Each row is a point on a landscape with many valleys, with its height.
From any point a ball rolls to the lowest of the 6 points nearest to it. It stops when none of these is lower. Distance is the straight distance between rows; heights are no part of it.
J514: [  3   8 -16  -9   7   1 -12 -21 -13  16  22 -15  21 -15  12   2  -8  -1
   1  13   8   4  -4   1   0   4  18]  (h 33.3)
J761: [-12   4  14 -13   9 -21   6   5  -3   3   2   0   0   3 -19  -9  -6 -32
  -5   7 -20  29  -3   6   3   6   2]  (h 48.5)
J960: [ 14   1  -3   5  -9   8  30  16  21  -3   3  -5 -25  22 -37 -15  22  -2
  11  -1 -20   7  14   7  26  12  -5]  (h 33.4)
J316: [  7   3  11   7   1  -7  -5 -10 -16 -11  -3  -5  19   1   7  16 -12 -20
   6   7   2   9   8   1 -16   1 -10]  (h 37.6)
J973: [ -7 -15   1 -10   9 -30 -11  -3  -2  14  -5  19  -5 -17  -2  -7 -10  -4
  -3  21  -3   4 -15   6 -31   9 -21]  (h 62.8)
J950: [ 13  -8  -2   2   1  -5  10  25  26   4 -22  12 -20   0 -14 -15   4  -8
 -12   5 -26  16  -7   8  17  15 -11]  (h 36.1)
J963: [ -3  31 -14  21   6   1  -1 -10   0  -3  -4   5 -11  11  -9   4  21  22
  19 -10  34 -50  14  -7 -17 -26  -2]  (h 35.0)
J165: [-12  -6   6 -10   3 -16   9  -7   7   0   9   7 -15   9 -10 -11   0  -5
   3   1   4  10   4  -7  -9   2  -8]  (h 49.2)
J953: [  0  -1   1  11   7 -22  15  11  12  14 -10  27 -16 -19 -13 -19  19   7
  -2  20   9 -12  -1  17 -22   0 -23]  (h 40.9)
J321: [  5  -3 -18   1  -3   0  -6 -14  -5 -10  16  -9   1  18  13   7  -9   7
  11  -6  17 -12   9 -13  -1  -1  -2]  (h 38.6)
J886: [-13   2   5   4  12 -24  -9 -12   0  13  -2  20 -10  -8  -5   5  10  14
   8  17   6 -19  -4   5 -37 -12 -23]  (h 50.4)
J769: [-34   5  27  -9   3  14  19  11 -30 -15  13  -6   5 -15  -3   0  -3 -18
  22 -17   5  -5   3  -9  -7   7  27]  (h 50.7)
J89: [ 24  -6 -16  25  -3   1  -2  14   2 -16 -16   7  13  -9  23  13 -10  15
  -5  -2   1 -21  -5   2  -4 -15 -18]  (h 22.8)
J212: [ 23 -12   0  10  -9  16 -19  13  10 -15 -33  18  10  -9  13  20 -11  35
 -24  -7 -10  -4  -8  -3   8 -18  -4]  (h 22.4)
J214: [  4  -2   4  16   9 -17 -11   2   4  13 -11  20   1 -23   5   4  -3   8
   1  18   4 -22 -12   2 -35 -12 -36]  (h 44.8)
J645: [ 11  -1 -11  -9   5   8  -7 -20  -5  19  13 -19  38 -18  16   7  -1   4
  -4  22  -4  15  -8   7  29  -1  30]  (h 29.6)
J821: [ -6  -7   9   1   9 -16  17   8  17  10  -2  15 -22  -6 -28 -17  17   1
   8  15  -9  12   6  12 -14  11 -19]  (h 43.2)
J269: [-20   3  16 -15  -6  17  17   8  -6  -1  14  -5 -16  19 -25 -14   2 -28
   4 -26  -8  17   1 -13  18   8  14]  (h 42.7)
J589: [  1 -18 -16  -4   2 -16  -7  11  25  21 -11  35 -23 -14  -2 -29  -2  15
  -3  14  16 -15 -21   7  -8   2 -17]  (h 70.5)
J714: [ 12  11  14   8  -3  10  21  23  15  -5  -5  -4 -16  28 -39  10  18 -22
  13  -4 -30  13  23  15  10   7 -15]  (h 29.4)
J628: [  3  17   1  27   0   8   4  -5  -4 -10   0   2  -6   9   4  17  14   8
  23  -6  28 -35  15 -10 -20 -29 -12]  (h 32.7)
J22: [ 10  -6  21  10   2  -2   3  33  12   0 -36   9  -2  -3  -7   6   1 -18
 -21   8 -38  18  -9  15  -3   5 -27]  (h 39.3)
J715: [  3 -16 -20 -18  -3 -15 -22  -6   7  14   7   5   9 -15  15  -5 -21   6
 -15  10   3  -2 -22  -3  -3  12  -2]  (h 63.9)
J145: [-14  -8   8 -11  -5  12  24  -3  17   5  24   3 -42  18 -36 -29  24   1
   8 -19   3   9   1  -2   8  14  -4]  (h 39.4)
J488: [ 24 -12   2  19   1  16 -26  10   3  -9 -24   6  31 -17  23  28 -16  16
 -18  -6 -12 -10 -11   7 -13 -16 -18]  (h 17.5)
J57: [ -7  18  -6  -3   7  32 -10 -24 -15  20  28  -9  26 -14   8  11  -2  -3
  12   5  21  -1   8  -3  -9  -1  27]  (h 36.8)
J352: [-15   5  23  -8   5  16  20  17   9  -3  13   2 -22  18 -43  -1  11 -22
  13 -21 -17  18  12   6   2  16  -1]  (h 35.2)
J518: [  8   8 -22  -4   5   8 -16 -21  -8  14  21 -17  31  -8  18  10 -10   0
   1   0  14   1   9   3   3   2  17]  (h 30.0)
J685: [  7  -5  -3 -13 -14   6 -22   0  -1   9  -9 -11  28 -22  22   9 -15  25
 -27   5 -22   5 -12   7  33   1  33]  (h 23.9)
J248: [  2 -10  12   7  12 -23  14   9  13  -2 -10  13 -11  -7 -10  -6   6 -10
   0   9 -10   9   1   4 -14   4 -30]  (h 37.7)
J6: [ 18  -8  -6  15  -2 -11  20  24  17  -2 -17  13  -9 -10   0 -13   9   1
  -9   8   3  -8   2   6   0   2 -18]  (h 29.3)
J820: [ 17 -13   9  11   2  -6  17  30  21   4 -24  17 -14 -12 -21  -8   9 -10
  -9  10 -20   9  -2  14  -1  13 -25]  (h 32.5)
J694: [  3  -1  -5   0 -15   3 -10  -6 -12 -19  -8 -22   9  23  14   8  -5  -4
  -4  -5  -9  13  10 -11  21  -1  22]  (h 32.2)
J466: [ 19  -3  21  32  -1   4  12  28  10 -15 -34   7   9  -9   8   9   8 -12
 -21   6 -30   0  -5  12  -1 -13 -30]  (h 44.9)
J695: [ 21 -17   1   8   9  -7  -3  16  16   5 -24  30  -7 -18   5   1  -8   2
 -17  12   4  -3 -19   8 -16  -5 -25]  (h 37.5)
J122: [ 17  14 -20  27  -4   9  10  -1  -1 -13   5  -5 -11  14   8   7   9  15
  17  -7  33 -36  19  -9  -2 -22  -6]  (h 32.4)
J696: [-10   4  15   6   4 -11   9  -4   2  -5   2  18 -18   5 -14  -3  14   3
  11   6   8  -2   8   0 -24  -8 -24]  (h 43.1)
J517: [ -7  11  -5   0   4  20 -17 -21 -16   7  20  -6   8   4   7  16  -2   2
  14 -13  26 -13  14 -10 -25   1  11]  (h 37.4)
J614: [ -2  -5  11  -2   4 -23 -11  -2  -8   9  -3   7  12 -19   2   9 -11  -9
  -4  18  -6   4 -10   3 -31   2 -26]  (h 49.0)
J879: [  9  13  24  13   7   8  33  12   9 -12   3   9 -25   3 -39  -4  32  -2
  17  -5   4  -6  25  15 -14   6  -8]  (h 23.3)
J897: [ 23  11   0  22  -3  -3  37  14  13 -10  -4  -2 -18   3 -29 -15  29  -1
   6   0   4  -8  24  11   2   8  -9]  (h 25.7)
J746: [-38   9  32 -28  17   5  13   7 -12   0  19  11 -16 -13 -25 -11   1 -29
   5 -11  -5  18 -14   7   0  11  21]  (h 50.5)
J405: [-18  -3   9  -9  -8  23  10  -5 -19 -13  20 -11  -8  11  -2 -10  -6 -18
   9 -25  13  -2   0 -27  10   5  23]  (h 42.6)
J23: [-29  11   0 -22  -3  32  -8 -20 -25  15  31  -7   6 -19   1  -6   4   6
  14 -12  19 -23  -9  -7 -11   9  32]  (h 55.6)
J914: [  5   3  25   2  -6 -12  -6  20  -8  -4 -38  -8  14  -1  11  16 -10 -19
 -19   6 -36  17  -7  12  -3  -4  -5]  (h 29.5)
J892: [ -9   6  15  -6  10 -11  14   5   2  -4   3   3 -12  15 -27   3   2 -27
   1  -5 -17  30  13   5  -7   5 -10]  (h 40.6)
J985: [  7   0  -4  17   6 -10 -22  -5  -5  15  -3   3  18 -16  18  20  -5   5
   2   7   1 -19  -8   7 -40  -5 -30]  (h 40.2)
J562: [  8   4 -10  18   1  -8  16   1   6  -9   3   7 -13  11   1  -7  12  11
  14   4  22 -18  17  -2  -9 -15 -10]  (h 30.3)
J590: [ -4  13  20 -12   4 -19  -7  14  -9  12 -13  -7  11  -5  -1   8  -9 -24
  -4  30 -33  33 -22  19  28  -5  23]  (h 46.4)
J661: [  8  12 -29  14  11 -12 -34   1  16  25  -9   1  -1 -19  12   5   0  30
  12   0  12 -40  -9  -1 -22  -9 -16]  (h 37.3)
J50: [-29  11  -5 -10   1  23 -13 -18   0  -1  10   2 -16  16  -4   5  11  20
  24 -17  20 -36  -1 -16 -20  -6   6]  (h 39.7)
J808: [ 12  14 -17  30   4  -6  -7  -3  -2  -3  -2   6   1  -4  17  15   7  14
  18   4  20 -35   3   0 -18 -18 -21]  (h 34.4)
J979: [  2  -5  -6 -17 -16  -7 -13 -12 -10  -1  -2 -19  14  -1  19  -2  -9   9
 -17   3 -15  18 -15   0  40   5  29]  (h 32.6)
J86: [  6  -6 -12  12   5 -15 -12  -2  -1   0   0   4   9  -5  17  13  -5   5
   8   6   7 -15   0  -2 -24  -3 -21]  (h 38.4)
J679: [  0   6 -28   5   9   0 -23 -17  -2  12  15 -13  18  -1  18  12  -8  10
   5  -5  16 -12   8  -1 -14   3  -6]  (h 36.6)
J250: [  7   8  -8  -3  -8  13  -8 -10  -7   6  -3 -22  40 -17  33  11   0  21
 -14   8 -11  11   5  11  31  -3  32]  (h 24.7)
J583: [ 10  11   4   0  13  17   0 -20   3  26   8 -15  58 -15  30  21   8  -1
   0  24  -9  15   6  10  14 -10  25]  (h 34.0)
J330: [ -3 -11  -3  -7 -15  -2   0  30  26   4 -24  -3 -23  13  -4 -12   4   8
 -25  -7 -36  21  -6   7  35  10   1]  (h 47.4)
J232: [ -4  10  16  11  -1  17  -3 -13 -20 -10   9  -2  10   6   3  23  -5 -10
  17 -12  15  -6  17 -10 -28   0  -1]  (h 33.6)
J191: [  9   3   7  15   4  -3  20  23  17  -8 -13   2  -9  18 -17  -3  15 -13
   3  -1 -22  13  17   8  12   5 -21]  (h 32.3)
J550: [ 10   4  -9   9 -12   8 -11 -11 -17 -15  -6 -20  26  18  24  18 -10  11
  -2 -10  -7   3  19  -3  15   0  11]  (h 31.4)
J566: [ -6   3   4 -19  -2 -16   0  -6 -10   3   9  -4   2   4  -7 -11  -8 -23
  -7   7 -14  22 -17  -5  23   4  18]  (h 42.4)
J303: [ -4 -13   9  -9 -16   0 -17  27  14  -3 -33   4 -12   0   7   0 -15  16
 -32  -6 -28  24 -11   3  19   3  11]  (h 27.2)
J811: [ -6  -7  -2  -2 -12   3  10  -1   0 -14   7 -15 -13  34  -6 -14   1 -10
  -1 -15  -6  11   5 -18  26   1   7]  (h 39.5)
J409: [-12 -11   1  -2  -4   9  19  -6  15  -5  18  -1 -30  24 -16 -25  16   1
  11 -16  20  -5   7 -14   8  -4   0]  (h 42.9)
J686: [-13  -8   3 -19  -5 -11   7 -12   1   3  19   2 -17  15 -18 -23   0 -15
  -5  -7   1  20  -8 -10  12   6   5]  (h 51.8)
J19: [  9 -22 -15  -7   3 -10  -6   9  22   3 -15  20 -10  -7   9 -13 -15   9
 -16   6   3   1 -22  -4   5   4 -13]  (h 45.0)
J619: [ -7  13  23  -6  -2  17   4   5 -20 -11  -3  -7  11  12  -7  11  -7 -32
  13  -6  -6  12  12 -11   9  -1  26]  (h 41.1)
J391: [-19  -1  20  -6  -1  12  14  -1  -7 -15  11   3 -14  13 -14  -1   0 -15
  12 -14   8   3  12 -11  -9  -1   5]  (h 39.9)
J305: [ 12 -17   9  11   1 -14  -5  17   7  -8 -30   7  13  -8  15  15  -9  -9
 -16   7 -22   8 -10   4  -4   2 -20]  (h 36.5)
J947: [  4   5 -23  13   1  -9 -18 -10   8   5   6  -3  -9   7   9   0   0  24
  18   2  19 -28   2  -7 -11 -12 -12]  (h 36.0)
J893: [ 17  11  -3   8   1  10  -4 -15 -17  -1  -2 -18  47  -8  23  24  -7  -4
  -7   6  -6   8  13   9  -2   2   9]  (h 35.4)
J498: [-17   2   6 -25   0 -16  -4 -22 -11  13  29   2  -7 -10  -9 -16  -8 -15
  -5   9   8  18 -22  -5   2   5  16]  (h 61.1)
J556: [  8   8 -16  14   7  -1 -21 -11  -6   9  10  -8  23  -7  17  21  -5   7
  10   0  11 -18   7   4 -27   0 -19]  (h 36.9)
J195: [  4 -11 -19   3   0 -14   4  -1  12  -6   8   1 -14  10   3 -17  -2  10
   5   1  11  -9  -1  -9   7  -3  -8]  (h 36.4)
J764: [ 15   0 -13  16   9 -11 -23   2  10  22 -16  13   3 -25  11  10  -6  18
   2  11  11 -31 -16  -1 -26  -8 -25]  (h 43.9)
J740: [-14   1  19 -23  20 -29   1 -11 -16   9  10  11  -3 -22 -20  -6 -10 -22
  -2  21  -9  27 -15  14 -17   6   8]  (h 72.3)
J261: [-27   9  18  -6   8   2  -8 -11 -13  -3  -2  17 -11   5  -8  13  15   8
  12   2  14 -15   4   2 -40  -8  -8]  (h 42.8)
J264: [  3  -7  -1 -18  -5 -13  -8 -14  -6   8   8  -8  18 -14   5  -4 -13  -6
  -9  22 -13  15 -27   1  23   6  21]  (h 44.0)
J235: [-29   0  17 -24  -7  17  19   1 -16  -2  22  -2 -19   3 -20 -18  -1 -22
   6 -27   0  12 -13 -14  15   7  20]  (h 39.2)
J704: [  5   9 -15  10  -5  -6  26   0  13   4   3   6 -29  10 -19 -32  26  15
   3   0  31 -25  17  10   0  -6   1]  (h 35.7)
J786: [ 16  -1 -33  21   8  -4 -20   3  10   4  -4  -7   4  -8  19   7  -7  31
  10  -7  19 -31  -3   0   1 -10 -12]  (h 29.2)
J642: [ 11   4   0  -6  -1 -11  -4 -10 -15   0  -2 -14  28  -9  14  12 -15 -13
  -8  18  -8  10  -4   2   4   9  10]  (h 35.8)
J516: [ -8   5  -8  -8   5  -1 -16 -23 -16  11  20  -3   9  -3   2   7  -8   2
   8   8  13  -4  -2  -6 -18   2   8]  (h 40.7)
J882: [  3  -5   9 -11 -15  -8 -16  20  -5  -2 -35  -8  16  -7  17  16 -19   8
 -30   0 -26  18 -10   6  11   5  15]  (h 9.8)
J62: [  7   3 -24 -14  14   3 -13 -20   2  28  21 -13  37 -29  21  -1  -5   7
 -10  22   6   5 -18   9  17  -2  20]  (h 36.2)
J94: [ 26   7 -12  37  -7   9  17   3  -3 -29  -2  -5   8  14  19  14   5   8
   9  -7  16 -27  19  -4   5 -28 -13]  (h 31.1)
J410: [ -5   5  18  -9  -9 -12  -8  36  -2   9 -34  -7   0   2   3  10 -10 -13
 -28   8 -36  32 -12  17  15   5   4]  (h 27.4)
J758: [ 31 -14 -18   7   9  12 -24  11  10  -8 -22  20   7 -13  11  10 -19  34
 -25  -5   7 -15 -15   4   2 -20 -12]  (h 28.0)
J182: [ 15   6   4  31  -1   2  27   9   8 -21  -7  -3  -5  17  -4   3  15 -10
   4  -3   4  -4  26  -5   3 -12 -15]  (h 28.2)
J908: [-22   6  20 -15   5   4  -6 -14 -19   0  13   4  -5  -4  -8   5  -1  -7
   8  -6  11   1   3  -6 -30   2   6]  (h 43.4)
J138: [ -3  17  16  -1   7  -3  29  -3   4   3 -10  18 -29   1 -43 -21  45  23
   6   9  16 -15  11  32 -20   8  -7]  (h 11.9)
J760: [  1 -14  14   0  12 -25   6  14  18  14 -15  29 -14 -21 -17 -12   5  -6
  -5  19 -12  11 -10  12 -28   7 -35]  (h 42.3)
J528: [-30   4  20  -3   5  17   4  -6  -7 -11   1  12 -15   6  -6  10   9   4
  20 -12  18 -20  11  -7 -31  -6  -4]  (h 39.0)
J510: [-27  10  31 -20   8  16  20  18 -15  -3  12   2 -14   5 -27  -4  -2 -34
   9 -23  -8  16   3   1   0   9  14]  (h 41.0)
J859: [  7   3   4  13  -7  22   1  -8 -20 -22   1 -10  18  21  15  16  -9 -17
  14 -18   8  -2  25 -17  -2  -1  12]  (h 32.8)
J328: [ -3  -4 -23  -9   7 -16 -31  -5   9  27   1   4   6 -20  13   3 -14  18
   0   8  12 -20 -17   4 -23  11 -11]  (h 52.6)
J789: [-31   1  15 -30  -8   4   7 -16 -17   6  29   6 -24  -8 -19 -24   3  -8
   2 -19  14   7 -28 -17   6   6  16]  (h 14.0)
J452: [-28  -2  28 -16  13   4  15   0   1  -3  12   9 -27   7 -27  -9  15 -14
   9 -11   2  14   5   6 -20  12   0]  (h 35.5)
J418: [  3 -13  -5   0  -3 -12  25   5  26  10  12   8 -33   4 -27 -36  21   5
   3   6   2   5   0   8  12   9 -13]  (h 47.1)
J295: [-45   2  16 -30  -6  20  10  -5 -25  -3  20  -3 -13 -10  -4 -11   4   3
  15 -20  17 -19 -18 -13  -5  12  26]  (h 43.0)
J854: [  7  -4 -18  -9  -5   6 -15 -10  -4  13  -3 -19  45 -23  31   9 -11  18
 -23   8  -5   6  -2  10  18   3  19]  (h 26.1)
J51: [-18   1  18  -7   2  18  25  -1  15  -4  10  12 -39   8 -32 -22  32   7
  15  -9  11  -4   8  13 -11   9  -1]  (h 26.5)
J166: [ 11  -7 -22  17  -5  18  -7 -12   0 -19  12 -16   1  30  17   7  -3  18
  15 -17  18 -19  19 -16  13 -12   0]  (h 35.3)
J558: [ -3   8   7  -2 -15  25  -4  -5 -20 -13   2 -24   5  25   6   1  -5 -16
  -2 -11  -9  10   7 -18  36  -3  34]  (h 33.7)
J381: [-12  10   4 -19 -11   6   9  13   3   6   7 -11 -18  31 -25 -11   8 -27
  -6 -11 -23  30   1   0  28   9   8]  (h 52.8)
J921: [ 14 -17 -13   5   1 -12  -5  13  10  -9 -16  10   2  -8  14   3 -14   9
  -8   3   1  -6  -8  -3   0  -6 -15]  (h 27.9)
J749: [ 16 -13   2  11   2  -8  16  24  22   9 -21  23 -14 -19 -14 -17   5  -2
 -11  11   0   1  -6  10  -5   7 -21]  (h 33.1)
J417: [-25   6   1  -4   2  11  10  -9   7  -3   3  16 -27  17 -19 -12  26  18
  17  -3  22 -26   2  -2 -16 -13   1]  (h 34.9)
J280: [  3  -2  -6   4 -11   4  13  21  17  -5  -6 -14 -21  33 -16 -11  14   0
  -4  -8 -27  14  15   5  37  10  -4]  (h 37.9)
J394: [-10  -8 -17 -16  -9  -6  -8 -24  -3   5  30  -6 -10  10   5 -16  -5   5
  -1  -6  15   1 -13 -15   6   1   0]  (h 35.9)
J584: [-24   1  -2 -18 -12  13  -8 -22 -18   7  30  -2 -15   5 -10 -16  -2   1
   7 -18  22  -8 -11 -19   0   3  15]  (h 41.7)
J341: [ 10  -3  -2  15  -8   1   6   1   0 -26  -7 -15   8  23  19  13  -1   3
   0  -8  -5   2  18 -10  14  -5   3]  (h 31.5)
J847: [  2  -2 -14 -11 -12  14  -7 -26 -17   3  26 -18   9   5   6  -8  -5  -5
  -4  -7   6   6 -10 -15  29   0  23]  (h 14.2)
J889: [  7   6  -6  -6  -1   8 -10 -20 -18  -9  14 -15  19   2  11   7  -8  -7
   2   3   3  11   1  -9  14   3  26]  (h 22.7)
J31: [-18   7  14 -22  11 -10 -11 -27 -19   6  26   8   1 -22 -12  -1  -7  -5
   5  20   6   9 -13   5 -19   5  15]  (h 70.7)
J709: [-17   3   4  -5   5 -11   9  -7  13   2   4  20 -26   5 -16 -19  24  16
   9  10  13  -6   2   4 -13  -6 -13]  (h 44.5)
J462: [ -1  10   5 -12  20   9  -9 -26  -9  28  27   1  28 -31   2  13   0  -7
  10  27   9   9  -5   8  -8  -2  20]  (h 47.5)
J149: [ -3   4   8   1   0   5  12   2   5 -16  -1 -12  -6  29  -9  -3  -3 -18
   2 -11  -2  15  15 -15  10   0   4]  (h 35.6)
J888: [ -6  -1   2  -9  -3  -3  -1 -13 -11  -6  17  -8   0  11  -3  -5 -10 -18
   4  -5   4  14   0 -14   6   4  13]  (h 33.2)
J491: [-14  17  -2  14   5  24 -13 -15  -5  -1   9   6  -3  10  -1  18  10  15
  27 -17  25 -32  14 -13 -26 -15  -3]  (h 35.1)
J54: [ 15  -6   3  28   3 -11  15  13   5 -13 -13  10   1  -8   9   6   4  -6
  -2  10  -1 -11   3   3 -16 -15 -28]  (h 26.0)
J987: [  3   6  18  14  -2  -4   8   7  -1 -21  -9  -5   5  19   1  13   0 -23
   5  -8 -13  13  20 -10  -7  -7 -18]  (h 31.7)
J8: [ 12 -13 -24   0  -6   4 -23  -2  -1  -5  -7 -12  31  -5  30  11 -17  26
 -11 -12  -3  -8   7   3   8   4  -2]  (h 21.3)
J448: [  1  -6  -7  -6   0 -18 -17  -6   0  10  -1  -1   8 -16  13  10 -16   1
   0  12   6  -8  -7   2 -22   8 -12]  (h 46.6)
J366: [ 22 -15   6   7   5   3  -2  28  22  -6 -38  24  -9  -4  -5  -3  -4   9
 -32   2 -13  13 -15   7   8  -6 -13]  (h 46.3)
J234: [ 11   3 -22  -2   8   0 -26  -5   3  23  -1  -9  37 -26  27  20 -17   8
 -10   3  10  -5  -4  11 -21   6 -10]  (h 42.5)
J593: [ 14 -23  -7  -1   1   2  -2  22  25  -9 -25  21  -9  -3   3 -12  -5  15
 -17   1  -4   0 -14  -1  21  -2  -6]  (h 39.1)
J665: [ -3 -14 -10  -9  -6 -11  14   8  22   0   0  -1 -18  21 -12 -22   5  -7
  -4   0 -15  16   2  -1  21   8 -12]  (h 51.4)
J894: [ 21  -5 -25  25  -8   2  12  10   2 -25 -13  -9  -1  18  16  -1   2  23
   0 -11  12 -25  17  -9  27 -17   0]  (h 33.0)
J263: [  4   4  -6   0 -15  20 -11 -17 -20  -7   1 -28  19  10  21   5  -2  10
  -6  -5  -8   7   7  -4  34  -1  34]  (h 28.7)
J140: [ -6  15   8 -11 -10  -7  -2   7 -14  -5  -7 -16   4  15   3   5  -5 -27
  -7   4 -22  24  -6   1  24  -2  30]  (h 38.0)
J801: [-14 -10   3 -21   4 -28   7  -3  12  11  13  11 -16   2 -11 -25  -1  -9
  -9   5  -9  24 -12  -1  -4  13  -9]  (h 67.6)
J891: [ 27   2  -2  17  -3  -4  30  28  19  -3 -23   4 -16  -3 -21 -12  15  -1
  -7   2 -16  -3  10  16  16  12 -12]  (h 28.8)
J737: [  8  -4 -12   2  -6  -8 -10  -6  -6 -16  -9 -13  18   5  23  12 -11   2
  -4  -1 -10   6   6  -4  11   4   4]  (h 27.7)
J41: [-14   5 -17  -6  -5  27 -18 -27 -19  14  35 -16   5   6   8  -3  -3   5
   8 -22  24 -16   5 -17   1   0  16]  (h 44.2)
J18: [-13  -4 -11   0  -6  20   1  -8   0  -5  22  -5 -18  24  -2 -10   2  12
  15 -22  30 -20   8 -24   0  -6   6]  (h 39.8)
J669: [ 15 -22 -27  -7   6  -1 -28   5  20   8  -5   8   7 -15  18   2 -24  20
 -10  -2   9 -15 -22  -1   1   1 -11]  (h 44.1)
J3: [ 13 -17 -10  10  -8  -1   3  19  19 -23 -25   2  -6   7  15  -7   0  22
 -15  -8  -7  -6   4  -2  27  -8  -4]  (h 36.3)
J386: [ -4  -6 -13   0   4 -23 -13  -7  12  12  -1  17 -11 -10   5  -7   1  13
   9  12  13 -18 -12   0 -20  -5 -16]  (h 50.6)
J259: [ -6  -6   1 -19 -10 -20  -7  10  -1   1 -18  -9   1  -2   5  -7 -13 -12
 -24   5 -26  18 -20   3  23   9  15]  (h 18.3)
J285: [-22   3  22 -18  15 -16  12  -2  11   5   6  20 -29   1 -28 -13  20   2
   5   7  -6  18   3  13 -25  10 -19]  (h 44.4)
J345: [  4   8  -1   9   3   5 -12 -19 -13   0  11  -4  15   2  11  19  -7  -3
   9   1  12  -1  10  -3 -24   1  -1]  (h 32.9)
J469: [  0   1 -34 -11  -1   1 -21 -23  -7  16  24 -19  17  -3  21   0 -10  11
  -4  -3  15  -7  -2   0   6   5   9]  (h 36.7)
J592: [  6 -13 -12   6 -10  -2   7   2   7 -22  -3 -11  -5  25  10  -2  -3  11
  -2  -7  -3   2  10 -11  23  -4  -2]  (h 34.1)
J148: [-21  -6  14 -16   2   3  13  -3   6  -5  18   7 -25  17 -23 -19   8 -10
  11 -15   1  12   2  -8  -8   7   1]  (h 42.1)
J862: [ 16  -8 -10  16  -8  11 -15   7  -5 -13 -22  -8  38  -8  32  30 -10  23
 -14 -11 -17  -6   5   5  -1  -2  -6]  (h 15.2)
J895: [ -7   2  10 -23   7 -29   0   1  -9  11   9   0   0  -9 -14 -13  -7 -29
  -5  22 -22  26 -21   5  15   4  21]  (h 56.6)
J684: [ -3   7   6   3  -6  38   4  -9 -27  -7  16 -15  22  -6  10  14  -8 -16
  20 -15   9  -4  11 -18   6   7  34]  (h 33.9)
J454: [ 19  -2  -9  20  -9   2  33  24  16 -16 -22  -8 -13  12  -8  -7  16   7
  -8  -4  -9  -3  19   1  30   0  -5]  (h 29.1)
J680: [-10  10  20 -15  -9 -15 -10  23 -10  12 -15 -17  -3  -4  11   6 -13 -11
 -17  19 -33  33 -18  15  33  -5  32]  (h 39.6)
J262: [ 20   4   7  44  -2  -4  12   5  -4 -20  -4   4  10  -2  12  14   8  -4
   5   3   2 -20   9   5 -13 -23 -29]  (h 28.5)
J959: [  5  12  -1   4  -3  19  -6 -16 -19  -4  13 -11  23   4  10  14 -10 -13
   8  -3   7   3  15 -14  -1   3  17]  (h 28.1)
J459: [-23  10  19  -9   9  37   0  -9 -28   9  21   0  16 -35   5  14   1  -8
  21   0  14 -11   3  -3 -14   8  32]  (h 61.0)
J244: [  7 -13  -1   6  -2 -11   8  21  19  -8 -24   5  -6   2   3   0  -2  -4
  -9   3 -17  10  -1  -2   7  -1 -19]  (h 33.8)
J568: [ -8  23  -5  -2  14   1 -18 -24 -16  24  14  -6  24 -22   8  19   0   1
   5   5  13  -4   9   6 -35  -3  -1]  (h 41.8)
J829: [ 10  -1   2   5  -3  -4  29   2  23   2   9   6 -32  13 -36 -27  19   1
  12   3  -7   8   5  10  13  16  -8]  (h 34.7)
J384: [ 24 -13 -16  12   2   2  13  23  19  -9 -26  16 -11 -10   5 -16  -5  16
 -21  -3  13 -16  -4   5  18  -7  -5]  (h 33.5)
J388: [ 11   2  11  -7   2 -16  -8  -1 -14   6 -15  -8  28 -20   5  16 -16 -15
  -7  20 -22  15 -12  10   6   6  13]  (h 32.1)
J281: [ 12   7   7  -4  -9   2 -12   4 -11   5 -22 -14  35 -19  26  21 -12  11
 -21   8 -19  11  -3  12  13   6  25]  (h 20.0)

Two balls start at each pair of points below. Name the first point that both come to, or write -.
J950 and J418: J897
J985 and J516: J345
J908 and J23: J959

For each start below, name the point where the ball stops.
J528: J138
J987: J138
J148: J138
J749: J862
J305: J862
J244: J862
J280: J138
J328: J862
J321: J847
